Each row is a point on a landscape with many valleys, with its height.
A ball rolls from a point to whichever of its 2 nearest points has the largest drop for the distance, and stops where none of them is lower. Distance is the straight distance between rows; heights are no part of it.
negu: -2.954	-0.031	1.286	-0.774	0.704	2.249	-1.690	0.907	-0.727	0.473	-1.154	-0.762	-0.623	0.006	3.007	2.077	3.757	1.358	-1.053	2.016	2.390	2.342	0.419	0.346	-1.077  height 5.32
lus: -2.477	1.937	2.189	-0.153	-4.015	-2.203	-1.443	1.870	1.610	-3.927	-3.403	-0.448	1.922	0.331	-2.438	1.182	-1.569	-1.025	-1.693	-1.398	-1.932	1.384	-1.258	1.012	2.168  height 4.43
Geged: 2.716	1.443	0.130	-0.949	1.288	3.820	-2.461	1.667	-1.459	0.528	1.674	0.857	-3.430	-2.560	0.659	-2.377	-2.518	-1.189	1.531	-0.027	2.502	-2.363	-0.369	1.552	2.696  height 6.38
buvom: 3.190	-3.286	-4.298	3.038	-0.138	-1.796	3.179	-0.150	-2.220	1.155	-0.179	1.874	-1.288	3.737	3.010	-0.562	-5.509	-2.299	0.768	1.310	0.394	-2.030	0.205	-1.276	-0.342  height 3.94
loz: -2.927	2.407	-0.905	-0.844	0.944	1.018	-2.325	-3.496	2.420	-1.411	-0.045	0.042	0.991	-2.414	-1.284	-0.713	-0.672	-2.877	1.531	7.067	-0.989	0.545	0.338	0.828	0.738  height 0.83
vunu: 2.245	-1.173	-0.021	-1.137	-0.564	-0.224	0.381	-1.812	0.058	1.735	2.447	-0.069	-1.364	-4.135	1.078	-2.231	1.262	0.254	0.801	0.349	2.658	-1.576	0.990	-1.332	-1.333  height 2.12
fivut: -2.983	3.437	2.199	-0.784	-3.085	3.291	-2.089	2.742	3.434	0.166	-2.326	-0.772	0.626	-2.166	-0.108	0.051	0.877	-0.003	2.231	4.156	-0.749	2.737	-0.723	0.549	1.914  height 3.14
mokef: -1.313	-2.605	-0.745	-0.958	1.613	-1.702	-0.277	1.941	-2.227	2.641	0.286	0.761	-2.681	1.136	-0.227	1.636	-1.078	-2.314	-0.394	-2.437	2.069	-5.258	0.130	1.522	2.650  height 3.37
deni: -2.402	-0.923	2.135	1.313	1.296	4.364	-1.262	0.110	1.999	2.169	-1.955	-2.385	-1.816	0.387	0.543	3.139	3.278	1.442	-1.432	-0.024	-0.063	4.866	0.312	-0.151	-1.854  height 5.29
Sopep: -1.703	-2.578	-2.770	-0.627	2.848	3.193	1.820	1.472	-3.225	3.034	2.663	-0.199	-4.182	1.686	3.813	0.239	1.581	1.216	0.652	-3.276	3.133	-1.740	1.292	1.176	0.516  height 3.32
Daz: -0.210	0.694	2.575	0.581	1.062	0.549	-4.129	0.707	1.894	-1.574	-2.528	-1.265	-1.925	-1.676	-2.576	-1.695	-2.438	-1.757	-2.971	2.224	0.842	-3.272	1.058	-1.032	-1.780  height 1.94
lelam: -0.337	0.243	-1.019	0.364	-1.861	-1.065	-0.806	-3.417	0.226	-1.526	5.036	-0.961	-1.988	-2.160	1.074	-1.307	0.989	1.800	-0.579	1.282	2.110	0.362	3.553	-0.061	-2.056  height 2.78
nad: 0.362	-4.770	0.864	-1.176	1.724	0.032	3.262	-0.958	-0.507	2.432	-1.194	-0.660	-0.253	-0.974	-1.904	0.636	3.260	-0.993	-1.692	-0.529	1.893	-1.047	-1.591	-2.212	-2.946  height 5.28
Munan: 2.525	0.834	-0.493	-2.195	-2.542	-0.453	0.741	-1.124	-2.046	2.559	3.665	1.782	-0.844	-4.336	0.813	-0.614	1.546	2.064	4.263	-2.501	1.645	-0.610	0.063	-0.797	-0.645  height 0.95
dus: 0.176	-3.218	1.005	-2.270	-1.537	0.931	2.734	1.631	-1.036	4.716	2.001	0.214	-1.097	-4.459	-2.133	-0.536	3.570	-1.371	2.148	-2.118	0.644	-1.046	-2.562	-1.741	-0.474  height 6.76
pabo: 0.791	-2.407	-1.534	-0.924	0.919	0.011	2.677	-1.656	-0.401	0.824	0.376	1.014	1.205	0.520	-1.010	1.030	0.571	-2.748	1.017	2.236	-0.449	0.111	-1.620	1.652	1.742  height 4.55
Fuvo: -1.231	-1.929	0.597	-1.624	-0.734	0.393	-3.311	3.164	-3.692	-1.218	-2.248	0.688	-2.192	-1.697	-2.441	1.267	0.453	-0.456	-3.367	-3.811	1.795	-0.780	-0.737	0.149	-1.638  height 0.15
san: -1.849	0.742	0.435	2.731	3.971	3.307	-2.648	1.184	-3.322	-3.245	-1.997	1.830	-0.115	2.282	4.524	-0.526	-1.082	2.069	-1.616	0.491	1.917	-0.778	0.640	0.946	-1.451  height 5.06
Veli: 2.579	0.897	1.266	-0.814	-1.919	0.372	-2.575	0.541	-2.267	-3.650	-1.360	2.900	0.135	-2.099	-0.072	1.365	-0.886	2.355	0.599	-4.466	1.007	0.107	-0.915	-0.300	-1.895  height 4.14
pudo: -0.047	-0.705	-1.631	-2.974	-0.230	0.923	4.455	-1.973	0.506	1.620	2.449	-0.478	1.537	-0.461	-2.985	1.245	3.256	-1.193	2.047	0.845	-2.445	4.002	-2.540	1.814	1.163  height 4.87
soza: 3.200	-0.749	-1.414	-0.180	-0.320	-2.398	1.715	-1.082	-1.765	-0.541	-0.485	1.539	0.930	2.215	0.662	0.891	-1.691	2.753	1.066	-5.739	0.496	-2.023	1.144	-1.079	-2.002  height 2.39
zibub: 2.002	-0.304	-2.311	1.162	3.962	-3.126	3.103	-1.018	1.795	1.808	-0.510	-1.431	3.988	3.193	0.110	1.137	1.238	0.737	-1.403	0.221	-4.151	3.337	-1.180	-1.827	1.067  height 3.48
luni: 0.187	0.253	-4.175	2.445	1.807	-1.216	2.337	-2.792	-0.533	-1.131	2.964	2.137	1.526	4.028	4.342	-0.261	-2.014	0.950	0.927	1.522	-0.530	-0.804	1.459	1.121	1.502  height 5.27
Mav: 3.777	0.134	-3.995	2.268	3.312	-1.088	2.740	-1.630	0.481	1.545	1.008	0.378	2.739	2.299	1.749	0.110	-1.809	-0.329	0.375	2.664	-3.382	3.654	-0.735	-0.864	1.856  height 3.63
miti: -0.843	0.472	1.513	-1.147	-3.162	-3.604	1.010	3.752	0.397	2.782	-1.504	0.652	3.214	-3.052	0.880	-2.402	2.807	-0.537	2.309	-2.170	-1.006	-1.422	-2.118	-1.966	0.041  height 6.11
Koruf: -0.787	1.568	0.252	0.654	-3.116	-1.488	-0.252	-1.754	1.272	1.651	4.609	-3.312	0.543	1.988	-0.941	1.928	2.132	3.711	-0.859	-0.043	-1.075	4.987	3.282	-0.172	-0.918  height 2.09
mitu: -4.324	-0.340	1.839	-1.305	-0.341	0.008	-1.791	2.004	-0.063	-1.853	-3.869	0.549	1.177	-1.555	-1.222	-0.393	1.213	-2.252	-1.074	4.259	1.051	-1.222	-1.467	-0.170	-0.089  height 5.31
kezo: -0.500	-1.203	1.453	0.909	0.916	0.524	-0.448	-1.292	2.778	0.693	0.573	-3.350	-2.469	0.127	0.191	0.194	-0.181	-1.876	-2.697	1.487	1.538	-0.931	1.539	0.616	0.529  height 6.05
Mageb: -3.148	-0.071	-0.316	0.106	2.313	2.158	-2.576	1.654	-3.448	-0.847	-0.557	0.504	-1.684	1.692	4.351	1.567	1.736	1.946	-1.593	-0.800	2.446	0.013	1.707	1.874	-0.288  height 5.17
Zesir: -0.107	1.537	-4.660	-2.249	2.074	-2.747	2.130	-3.168	-3.519	-1.171	6.306	1.862	0.254	1.095	-0.259	1.097	0.185	2.200	1.944	0.250	-0.564	0.893	0.887	1.514	1.325  height 3.58
vom: 2.388	-0.748	0.299	2.375	0.293	0.188	0.066	1.185	-2.490	-1.233	-3.399	3.187	1.930	0.811	-1.360	-0.591	-3.364	-2.786	-0.265	4.817	-1.448	-1.462	-1.808	0.587	-0.930  height 4.65
keb: -0.490	1.423	1.735	-1.347	2.283	3.667	-2.867	5.283	-1.634	1.615	-3.945	0.418	0.074	-0.753	-0.792	-3.264	0.528	-1.459	-0.018	1.601	-0.858	-0.509	-1.332	0.830	0.503  height 4.64
gupuz: 1.327	2.299	0.416	4.317	4.567	5.995	-1.416	1.542	-1.808	-1.151	-2.295	-0.371	-2.305	2.327	1.052	-4.379	-2.765	1.729	-0.266	1.160	-0.017	-1.182	0.775	-0.884	0.025  height 1.07
Sira: -0.698	1.060	-0.040	-0.735	-1.308	-1.321	2.487	-2.209	-1.069	0.839	2.602	-1.523	0.208	2.852	-0.434	2.892	1.183	3.444	0.374	-2.579	-0.192	1.682	1.545	1.032	-1.792  height 2.70
vok: -2.261	1.111	-1.086	-1.016	-0.806	-6.933	-1.382	-0.168	-1.671	-0.535	0.601	0.574	1.426	1.272	1.743	-0.142	0.596	1.887	-0.512	-1.621	0.738	-3.296	3.026	0.163	-0.785  height 5.61
Deki: 1.822	0.597	-0.814	0.346	1.828	-5.592	0.467	1.540	-0.097	2.037	-1.351	0.506	5.347	0.434	0.762	-3.682	-0.220	-1.109	-0.778	2.524	-1.761	-2.037	-0.312	-1.591	-0.192  height 1.87
bezan: -0.082	0.823	0.857	-0.900	-6.099	-3.181	-3.499	2.599	-1.667	-0.228	1.850	0.648	-0.320	-1.501	-1.164	1.640	0.441	1.990	0.348	-3.115	1.558	-0.452	2.290	-0.964	-0.035  height 2.93
nedun: 2.404	-0.715	0.204	0.217	-0.293	-3.604	-0.275	0.602	-0.454	0.942	-0.309	0.004	-0.451	0.413	1.289	-1.347	-2.229	0.525	-0.642	-4.075	1.739	-5.075	1.743	-1.930	-0.528  height 2.15
Fovu: 0.325	1.606	1.821	2.569	0.171	3.878	-0.079	-1.941	2.043	0.629	0.990	-1.848	-2.829	1.607	1.652	2.828	-0.754	1.436	0.095	-2.082	-0.174	2.909	0.533	1.908	1.941  height 3.95
kab: 0.296	2.280	0.546	-1.195	-2.430	-1.678	0.796	-0.296	3.668	2.539	1.930	-3.494	0.639	-0.151	-0.700	0.134	1.237	-1.444	0.603	0.686	-2.803	2.144	-0.062	2.617	3.350  height 5.70
tep: 1.783	0.137	-0.033	-1.647	-0.569	4.024	1.890	-1.038	-1.808	0.934	2.339	0.625	-2.809	0.540	-0.777	3.459	0.247	1.435	2.541	-3.806	0.659	1.571	-1.306	2.415	1.202  height 3.49
Gos: 3.419	-1.209	-3.402	-0.893	0.601	-2.133	3.425	-2.339	-2.822	-0.550	1.077	1.545	1.834	2.773	-2.534	1.839	-2.508	1.905	0.498	-4.853	-2.161	0.400	-0.525	-1.083	-0.698  height 2.62
gabil: 0.688	2.350	0.116	3.530	1.996	0.355	1.680	-2.294	3.616	0.798	2.288	-2.541	0.239	2.903	3.707	-3.932	-1.627	0.303	-0.170	2.446	-0.469	-1.819	1.511	-0.244	1.502  height 3.24
boded: -0.876	3.100	-3.049	-2.773	-0.837	-4.367	-0.105	-2.165	-3.541	-2.612	4.018	1.443	0.709	0.848	-1.996	2.617	-1.004	2.947	1.000	-2.657	-2.118	0.963	1.043	1.104	1.406  height 3.64
regug: 0.132	-1.976	-3.864	0.493	0.248	2.057	2.042	-0.401	-1.387	-0.557	4.194	1.827	-4.892	2.240	2.574	-0.284	-1.443	2.251	1.105	-4.134	3.137	-4.136	0.502	-0.416	0.547  height 3.44
dader: -3.411	-2.020	0.608	-2.051	-0.722	-1.318	0.468	1.033	0.279	0.921	-0.930	1.246	1.591	-4.312	-1.107	-2.654	3.277	-3.344	0.447	4.039	1.016	-1.561	-2.207	-1.197	-0.040  height 5.57
Fabaz: 1.471	-1.135	-1.317	0.509	-1.427	1.209	1.158	0.580	-0.055	1.635	4.372	-1.574	-4.890	0.857	1.636	-0.014	-0.532	2.560	-0.535	-5.147	3.123	-2.316	2.108	-1.165	-0.901  height 3.57
mafev: -2.700	-0.261	-0.643	-1.734	-2.051	-0.142	1.800	-2.155	-2.813	-3.357	-0.718	2.106	1.662	2.371	-2.943	4.238	0.225	0.017	0.014	-1.579	-0.807	2.525	-2.076	2.048	0.862  height 1.91
paf: -0.601	-2.397	0.392	2.571	4.482	2.103	-0.039	-2.274	0.404	-0.724	-2.711	0.978	0.790	0.593	0.512	-1.275	-1.241	-1.101	-0.568	6.534	1.450	-1.174	0.276	-1.294	-3.273  height 5.11
galil: 0.525	1.266	1.845	0.363	0.729	2.460	-1.613	1.837	1.163	1.412	1.110	-1.949	-3.193	-0.060	1.800	-0.894	-0.863	-1.435	-0.538	1.235	1.639	-1.471	1.243	2.314	2.425  height 6.20
Mapuf: -0.083	1.424	0.352	-0.047	0.771	-1.079	-3.178	-2.067	3.374	-2.308	-1.781	-0.868	0.853	-3.446	-2.667	-2.112	-1.621	-0.887	-0.887	2.732	-0.513	-1.194	1.102	-2.470	-4.425  height 1.90
zosok: 2.493	1.707	1.514	0.205	-3.285	0.024	-4.245	0.106	-0.384	-2.566	1.619	0.990	-2.184	-2.789	0.525	0.166	-1.522	2.203	0.038	-2.865	1.981	-0.124	2.112	-0.317	-1.281  height 3.67
pame: -2.435	-0.826	0.326	-0.615	0.140	-4.331	0.111	1.671	-1.123	2.819	-1.729	0.505	0.727	1.942	3.624	0.904	2.495	2.195	1.222	-1.746	1.035	-3.789	2.183	-0.552	-0.608  height 5.51
lopu: -0.059	-4.141	0.625	0.810	3.383	1.263	1.324	-0.837	0.119	0.480	-3.482	0.556	0.908	0.790	0.234	0.705	1.741	-1.311	-2.014	3.094	1.352	-0.486	-1.219	-1.043	-2.776  height 5.19
saze: -0.096	-1.862	-0.829	0.031	0.754	-1.416	3.673	-1.835	-0.086	1.459	1.923	-1.948	-1.517	4.252	-0.399	2.533	-0.290	0.303	-1.166	-3.120	0.875	-2.136	1.183	0.828	0.445  height 3.01
palus: -0.963	0.552	3.007	-0.980	-0.791	-0.796	0.510	5.595	1.437	2.802	-3.104	-0.166	2.179	-0.722	0.870	-1.338	1.978	-2.132	1.755	0.241	-0.958	-1.022	-2.901	0.402	1.935  height 6.34
Refa: 0.752	1.055	1.021	1.760	4.087	6.136	-3.120	0.140	-0.767	-2.143	-2.102	0.292	-3.089	0.078	-1.354	-1.278	-4.453	-0.935	-0.954	0.397	0.128	-0.489	-0.037	0.947	0.274  height 1.78
Tis: 0.682	-1.004	-0.112	5.047	2.531	0.559	1.151	-0.921	-1.691	-0.551	-3.551	1.441	2.161	3.485	1.074	0.298	-3.297	-1.742	-2.012	5.745	-1.201	-0.152	0.029	0.271	-1.518  height 4.94
Veri: -1.552	0.885	1.208	2.750	1.842	-0.994	-1.633	-1.484	-2.311	-3.848	-1.229	2.168	1.424	2.395	3.387	-0.332	-1.581	0.547	-1.112	2.476	1.681	-2.143	1.306	0.955	-0.742  height 4.92
safu: -1.264	1.039	0.069	-0.609	-0.563	-4.222	-0.671	-1.442	-1.248	-2.571	-1.865	0.518	3.363	1.010	0.879	1.340	1.921	1.674	-1.641	-0.607	-0.686	0.909	0.471	-0.751	-1.762  height 5.76
gufaf: -0.966	0.921	2.073	-0.353	-5.353	-2.105	-2.159	3.553	3.131	2.269	1.044	-2.612	-0.423	0.080	-0.723	1.376	1.105	-1.154	-0.335	0.295	0.053	0.663	1.163	1.110	2.986  height 6.09
Tiz: 4.054	-0.786	-5.303	2.936	1.115	-1.320	3.726	-1.173	-1.955	0.859	0.987	0.950	0.212	1.736	3.200	-1.817	-4.827	-1.400	-0.044	5.152	-1.591	1.339	-0.097	-2.016	-0.981  height 3.80
vubo: -0.319	-2.689	0.823	-0.991	-0.188	0.304	1.421	3.796	-1.443	0.609	-2.939	1.720	0.039	1.269	-2.041	2.240	-0.300	-3.365	0.273	-2.635	-0.631	-1.317	-3.442	2.119	2.274  height 4.09
dunog: 0.658	0.798	-1.166	0.170	3.269	-0.597	1.263	-3.930	3.625	0.670	0.532	-2.350	1.789	0.025	-1.066	0.479	1.235	0.284	-1.208	0.582	-3.909	4.618	-0.110	-0.706	0.545  height 3.27
pid: 1.027	0.387	1.540	-0.038	-3.248	5.025	-3.002	1.885	2.766	0.283	0.246	-0.393	-1.468	-2.928	-1.754	1.711	2.209	2.506	1.957	-1.080	-0.815	5.355	-0.077	-1.349	-1.484  height 2.36
fome: -0.268	-3.969	-2.173	-0.374	0.441	-2.665	3.563	-0.605	-1.096	3.222	1.451	0.507	-2.214	3.345	0.068	1.025	-1.673	-0.166	0.837	-3.194	0.851	-5.284	1.876	-0.465	1.753  height 3.17
mezed: 3.487	0.242	1.514	1.711	2.202	0.610	0.438	-1.083	2.015	0.281	-2.286	-0.316	1.714	1.132	1.385	-2.235	-1.634	0.749	-0.203	1.107	-0.092	-0.866	0.068	-2.252	-1.711  height 3.62
nepu: 0.102	-0.605	-0.195	-0.339	0.405	-0.599	-1.678	-1.680	-3.224	-3.447	0.724	2.673	-0.435	-1.735	0.977	-0.232	-0.731	0.132	-0.252	0.347	3.417	-2.811	0.690	0.275	-1.492  height 4.71
tam: -1.567	-0.145	0.370	-0.037	-3.503	-0.775	-1.692	-0.564	5.020	1.404	1.942	-3.851	0.615	-0.744	-3.324	0.885	2.544	0.572	-0.719	1.942	-2.530	4.384	2.045	-1.107	-0.850  height 1.05
roneb: -1.113	0.263	0.379	-2.515	-3.274	1.355	1.421	-0.370	2.405	2.352	1.606	-1.026	-0.484	-2.398	-1.227	0.803	3.107	-1.671	2.632	2.105	-0.662	2.633	-1.585	1.698	2.775  height 5.30
gudas: -0.803	-2.711	1.539	-1.635	-3.803	1.263	-0.913	3.809	0.465	1.475	0.647	-0.050	-2.207	-5.338	-4.166	-0.601	2.135	-1.433	0.325	-1.266	0.263	1.198	-0.988	-1.642	-0.634  height 6.58
Bubi: -0.352	-1.004	0.659	-0.215	2.544	-1.255	-0.095	3.383	-1.903	4.165	-1.635	0.799	0.512	0.469	4.075	-0.973	1.588	-0.081	0.603	-0.410	2.061	-4.279	0.394	-0.771	0.247  height 5.45
dugo: 1.854	2.230	-0.953	-0.080	2.229	-3.063	-0.630	0.179	1.592	-0.146	-0.050	0.070	3.239	-1.136	-1.220	-4.061	-1.474	-2.274	-0.184	4.656	-3.220	-0.395	-0.583	-0.562	1.709  height 1.30
kupi: -0.609	-0.900	-2.226	3.205	2.000	2.888	2.572	-0.854	-0.403	0.282	1.670	1.838	-0.632	4.406	5.896	0.377	-0.442	1.071	1.440	1.352	1.832	-1.320	0.173	0.523	0.890  height 5.33
lam: 1.945	0.487	-0.686	1.806	-0.936	2.740	1.764	-0.457	2.392	1.850	4.490	-2.760	-4.427	1.699	3.098	0.289	-0.579	1.243	0.657	-3.060	1.428	-0.675	1.540	1.270	1.971  height 3.78
puzel: -1.767	2.987	1.351	1.012	0.644	-1.710	-0.819	-1.327	2.542	0.890	1.079	-2.694	0.886	0.833	3.472	-2.042	1.193	0.629	-0.142	4.752	0.267	0.309	2.275	0.692	0.952  height 2.84
Sib: -2.159	3.609	1.979	-1.116	-0.024	4.397	-4.684	5.128	0.453	0.079	-3.730	-0.505	-1.090	-2.585	-1.040	-2.937	-0.038	0.302	1.584	3.711	-0.594	0.382	-0.257	-0.330	-0.390  height 4.07
kif: -3.496	0.207	1.329	-1.161	-3.611	-2.562	-2.314	1.422	0.202	-4.614	-3.918	0.826	2.046	-2.339	-2.205	-0.560	0.142	-0.534	-2.244	0.976	0.450	0.048	-0.884	-0.768	-1.376  height 4.95
mipos: 0.489	0.608	1.627	1.213	0.263	2.524	-1.299	-1.001	1.305	-3.822	-4.043	2.450	1.400	-0.593	-3.564	0.840	-3.338	-1.800	0.371	0.432	-2.604	1.248	-2.621	0.770	-0.031  height 3.31
fofut: -0.932	0.104	-0.991	0.382	0.892	-0.883	-2.602	-5.503	2.831	-3.484	0.946	-1.018	-1.036	-3.431	-3.248	0.003	-1.002	0.024	-1.736	1.150	-0.918	1.787	1.965	-1.730	-3.509  height 1.11
mufa: 3.378	1.788	1.032	-0.294	-1.263	-0.771	0.692	-1.375	1.707	-0.324	-1.021	-0.262	3.052	-1.246	0.725	-0.204	1.231	3.529	1.233	-3.231	-2.244	3.314	-0.343	-1.732	-2.592  height 3.55
voku: -3.524	-2.061	1.190	-1.541	-5.348	-2.089	-0.354	4.009	0.584	3.159	1.328	-1.478	-0.523	-3.303	-2.145	0.230	2.980	-1.889	-0.123	0.250	0.804	0.055	-0.329	-1.293	1.985  height 6.39
bope: -0.437	0.320	0.912	1.391	0.984	-3.137	-0.151	-2.940	1.666	-1.081	-0.418	-2.527	1.234	1.659	0.373	0.383	-0.772	0.013	-3.245	-1.111	-0.547	0.223	1.655	-0.086	-0.269  height 5.90
Dut: -2.906	-1.815	2.734	-0.817	-2.563	1.211	1.510	4.435	1.394	1.465	-2.149	-2.641	-1.027	0.783	-2.170	2.909	3.353	-0.705	-0.898	-2.611	-1.143	2.905	-1.803	0.755	0.886  height 6.63
seno: 1.951	1.260	-3.506	1.803	-0.203	-1.240	1.330	-2.042	0.001	-2.586	3.470	1.934	-0.697	2.857	2.819	-1.038	-4.204	1.041	2.500	-2.547	-0.097	-3.024	1.559	1.231	2.256  height 5.18
denev: -1.305	-2.140	-1.862	-1.247	1.376	2.499	2.228	-1.568	-2.396	2.350	4.587	0.635	-3.243	-0.469	2.378	0.704	2.834	-0.689	1.951	1.247	4.068	-1.873	0.365	1.754	1.787  height 3.10
rura: -2.024	-1.809	2.302	-0.391	-1.393	-0.863	-3.847	1.913	0.979	-1.752	-2.074	-1.767	-2.505	-1.569	-3.350	0.829	-0.822	-2.153	-4.838	-0.333	1.143	-1.310	0.361	-0.670	-1.866  height 1.21
fasu: 2.408	-3.169	0.195	0.223	0.525	0.794	1.600	1.984	-1.382	0.696	-2.021	3.157	1.141	-0.550	-1.727	0.516	-1.357	-3.645	0.450	0.540	-0.034	-1.651	-3.144	0.092	0.432  height 4.32
Gep: 0.764	0.011	-0.407	-2.391	-1.559	-2.046	1.017	-2.310	-0.562	-2.045	1.376	-0.343	0.795	-2.260	-4.587	-0.344	0.815	0.775	-1.761	-2.369	-0.973	1.553	-0.677	-1.061	-2.801  height 3.51
vulav: -0.402	3.158	-1.498	-1.221	-2.153	-1.412	-0.280	-2.546	-1.159	-3.080	1.173	0.714	2.066	0.463	-1.575	2.398	-0.323	1.717	0.856	-1.952	-2.362	3.759	-1.073	1.989	2.118  height 2.91
tevu: 0.728	-0.221	0.698	-0.362	2.207	5.523	-3.126	1.798	-1.049	-2.576	-3.246	2.189	-1.712	-1.697	-3.165	0.534	-2.663	-2.638	-0.230	0.350	-0.715	0.565	-2.844	2.017	0.546  height 2.56
Zos: 0.723	1.888	-0.584	-1.584	-0.630	-4.267	0.300	1.595	1.929	-0.857	0.369	-0.577	2.861	-2.532	-2.277	-2.826	0.657	-2.073	-0.267	0.248	-3.900	0.900	-1.575	-0.483	1.923  height 2.21
tiku: -1.322	-0.172	-0.178	-1.763	-1.364	-3.840	-0.082	1.012	-1.718	2.512	0.468	2.165	3.487	-3.621	0.921	-2.608	1.923	-1.794	2.332	1.276	0.192	-2.988	-1.570	-1.531	1.007  height 5.84
des: 2.736	3.915	0.390	-1.082	-3.540	-1.875	-3.048	-0.545	0.744	-1.613	1.706	0.909	0.466	-2.910	0.253	-1.199	-2.360	0.669	1.643	-1.260	-0.668	-0.248	1.158	1.155	1.156  height 4.47
pezak: -2.031	-0.202	0.996	0.305	-3.799	2.099	-1.132	0.643	4.361	-0.834	-0.762	-1.314	0.231	-2.383	-3.589	1.738	1.975	1.435	1.613	0.665	-1.558	5.349	0.524	-2.420	-3.046  height 1.83
Teb: -2.685	-0.316	1.084	-1.263	-2.014	0.180	-0.588	1.264	-2.631	-2.097	-1.947	0.516	-0.519	1.492	-1.036	4.384	1.206	0.471	-1.072	-2.554	0.934	0.666	-0.728	1.016	-0.219  height 1.10
kimen: -0.260	0.372	2.506	1.397	-0.051	1.530	-0.600	2.177	-0.120	-2.409	-4.824	1.594	2.220	1.958	-1.494	2.320	-1.730	-1.544	-0.586	-1.475	-1.875	0.844	-2.895	1.744	1.543  height 3.84
Kodip: -4.831	-1.368	-0.252	-2.471	-1.563	-3.503	3.235	-0.089	-1.306	0.561	-0.740	-1.246	2.255	2.482	-1.903	2.699	3.418	-1.166	-1.414	0.495	-0.353	0.581	-1.201	1.441	0.441  height 5.60
das: -3.008	-0.190	3.497	-0.349	-1.819	0.787	1.256	4.443	4.090	-0.021	-4.883	-2.038	1.479	0.082	-0.514	-0.052	2.249	-1.201	-0.031	-0.296	-1.877	2.453	-2.264	0.248	0.795  height 6.51
lokod: 1.009	-0.074	0.604	-1.649	-3.940	-1.742	-0.223	2.425	-1.892	2.967	2.168	0.559	-1.395	-1.430	-1.087	1.201	1.226	3.148	1.797	-5.034	1.163	-1.373	1.212	-0.741	-1.549  height 2.26
Vod: 0.080	2.608	-0.733	1.656	0.949	-1.655	-0.367	-3.783	2.977	0.237	3.582	-3.566	-0.643	0.084	-1.537	1.058	0.844	2.583	-1.831	-0.489	-3.635	5.812	1.640	-1.031	0.111  height 2.83
Gigib: -0.652	1.332	-3.801	0.007	0.810	-0.845	1.850	-4.667	-0.744	-1.282	6.801	-0.267	-0.909	-0.323	2.526	-1.074	1.506	1.876	0.442	1.315	0.942	0.343	2.401	0.438	-0.047  height 3.22
Sakib: 2.651	-0.504	0.109	-0.053	4.507	5.394	-0.588	3.309	-0.732	3.698	-2.694	-1.492	-0.918	0.559	0.767	-2.647	-1.289	-0.740	-0.480	-0.260	0.117	-0.047	-0.992	0.563	0.496  height 4.98
Gik: 3.398	1.910	0.469	3.635	2.069	1.941	1.348	0.185	-0.066	0.548	-0.906	-0.129	1.384	2.589	2.873	-4.711	-2.406	0.592	2.312	3.930	-0.310	-1.935	0.894	-1.613	-0.070  height 3.46
tir: 1.078	-0.740	1.199	0.686	3.707	5.977	-0.690	0.976	1.247	1.764	-3.202	-1.351	-1.347	0.237	0.806	0.428	0.208	0.403	-1.358	-1.546	-0.604	2.704	-0.583	0.093	-1.014  height 5.13
durob: -2.100	2.908	0.836	0.029	-0.092	0.363	-1.308	-1.905	2.914	-0.256	-0.958	-1.137	1.999	-0.933	0.728	-0.371	1.057	0.138	1.045	4.640	-1.603	2.677	0.121	0.590	0.576  height 2.13
bazas: -2.542	-3.294	0.992	-1.788	0.287	-2.504	2.667	-0.877	1.288	1.830	-0.470	-2.562	0.486	-0.271	-2.629	0.566	4.627	-2.218	-2.918	2.107	0.273	0.583	-0.641	-0.960	-1.645  height 5.39
miz: 3.135	-0.880	-0.721	0.304	-0.418	-0.690	2.953	-1.160	-0.421	-1.555	-1.387	1.816	3.639	1.186	-2.924	1.345	-0.763	0.395	0.691	-3.914	-3.613	3.162	-2.869	-0.208	-0.833  height 3.02
nolok: 3.577	0.256	-0.045	1.556	0.798	-0.032	0.400	1.020	0.431	-0.215	1.055	0.101	-1.833	0.632	3.347	-5.069	-3.515	0.343	-0.164	-1.644	2.769	-4.606	0.479	-3.083	-0.319  height 1.89
lofaf: -0.304	-0.826	0.745	-0.404	1.759	1.274	-1.296	3.697	-1.253	0.824	-1.980	0.214	-1.528	2.925	-0.464	2.115	-2.235	-3.336	-1.325	-1.510	-0.078	-2.505	-1.291	3.496	4.013  height 3.74
disam: 2.199	0.905	0.076	-2.039	-1.497	5.287	-1.675	0.543	-0.688	0.169	1.705	1.138	-3.344	-3.291	-0.532	1.939	0.903	1.306	2.330	-1.879	0.988	2.947	-0.755	1.294	0.607  height 3.03
Rurif: 1.747	-1.185	0.961	-1.471	-0.883	1.675	-0.638	-1.182	0.167	-2.048	-1.729	1.694	-0.070	-3.519	-2.224	0.221	1.156	1.202	0.477	-1.724	0.678	1.194	-1.281	-1.915	-3.859  height 3.90
zipok: 3.746	3.749	-0.768	1.055	-0.637	-2.220	-1.089	-1.032	0.549	-1.527	1.291	0.631	1.209	0.736	2.712	-2.321	-3.977	1.455	1.736	-1.778	-0.466	-2.021	1.401	0.795	1.344  height 5.01
fako: -3.164	-1.674	-1.406	-0.216	1.966	0.675	-1.092	-4.727	0.361	-3.051	0.021	0.821	0.109	-0.869	-1.678	1.087	0.054	-3.095	-1.256	5.621	0.417	0.141	0.357	1.160	-0.215  height 2.08
pepor: -1.694	-0.875	-0.562	-2.317	-1.734	-4.856	1.846	0.657	0.404	-2.577	0.744	-1.518	1.438	-1.355	-5.350	-0.594	0.862	-1.742	-2.322	-2.328	-3.288	1.670	-1.996	-0.617	-0.203  height 3.00
Todo: 0.951	0.446	-1.135	-1.207	-1.208	-1.514	-0.933	-0.636	-3.625	-2.127	-0.333	4.851	1.848	-0.366	1.192	0.940	-0.933	0.721	2.495	-1.135	1.107	-2.288	-0.503	0.910	0.186  height 4.49
vupi: -2.740	-2.534	-0.858	-1.071	1.351	1.151	1.564	-3.692	-2.445	-0.832	2.556	0.675	-1.656	0.145	0.279	1.615	2.305	-1.439	-0.542	3.895	3.569	-0.667	0.757	1.830	-0.166  height 2.74
mutor: 0.407	-0.910	0.517	1.778	2.868	0.654	1.598	1.069	-0.050	2.418	-1.154	-0.358	0.400	4.034	4.631	0.176	0.663	-0.156	0.513	1.273	1.439	-2.179	0.836	0.911	0.966  height 5.38
ronam: 2.274	1.686	1.681	2.985	2.093	3.781	-0.933	0.687	1.971	-0.712	0.326	-2.481	-3.558	1.076	1.184	-5.293	-3.491	0.660	-1.207	0.532	1.290	-3.214	1.361	-2.276	-0.268  height 1.56
ligum: 3.184	1.690	-0.126	2.766	2.637	-0.110	1.241	-3.245	2.162	-0.285	-1.751	-0.299	3.163	1.116	2.547	-1.801	-1.250	2.815	0.091	-1.101	-2.150	2.989	0.332	-2.774	-1.088  height 3.76

For each start below, name the point where the ball stops.
lopu -> Koruf
bope -> zosok
miti -> gupuz
deni -> loz
lam -> loz
miz -> gupuz
gudas -> Koruf
buvom -> Koruf

Call two points neighbours if one is among the 2 nearest of the other. Go from one point of each pair to the other, from neighbour to neighbour, staying as low as possible. Name the highest point that can't be avoided.
Koruf / gupuz -> Fovu
Fuvo / Munan -> boded
dugo / fofut -> Gep
gupuz / loz -> ligum
fofut / Fuvo -> Daz
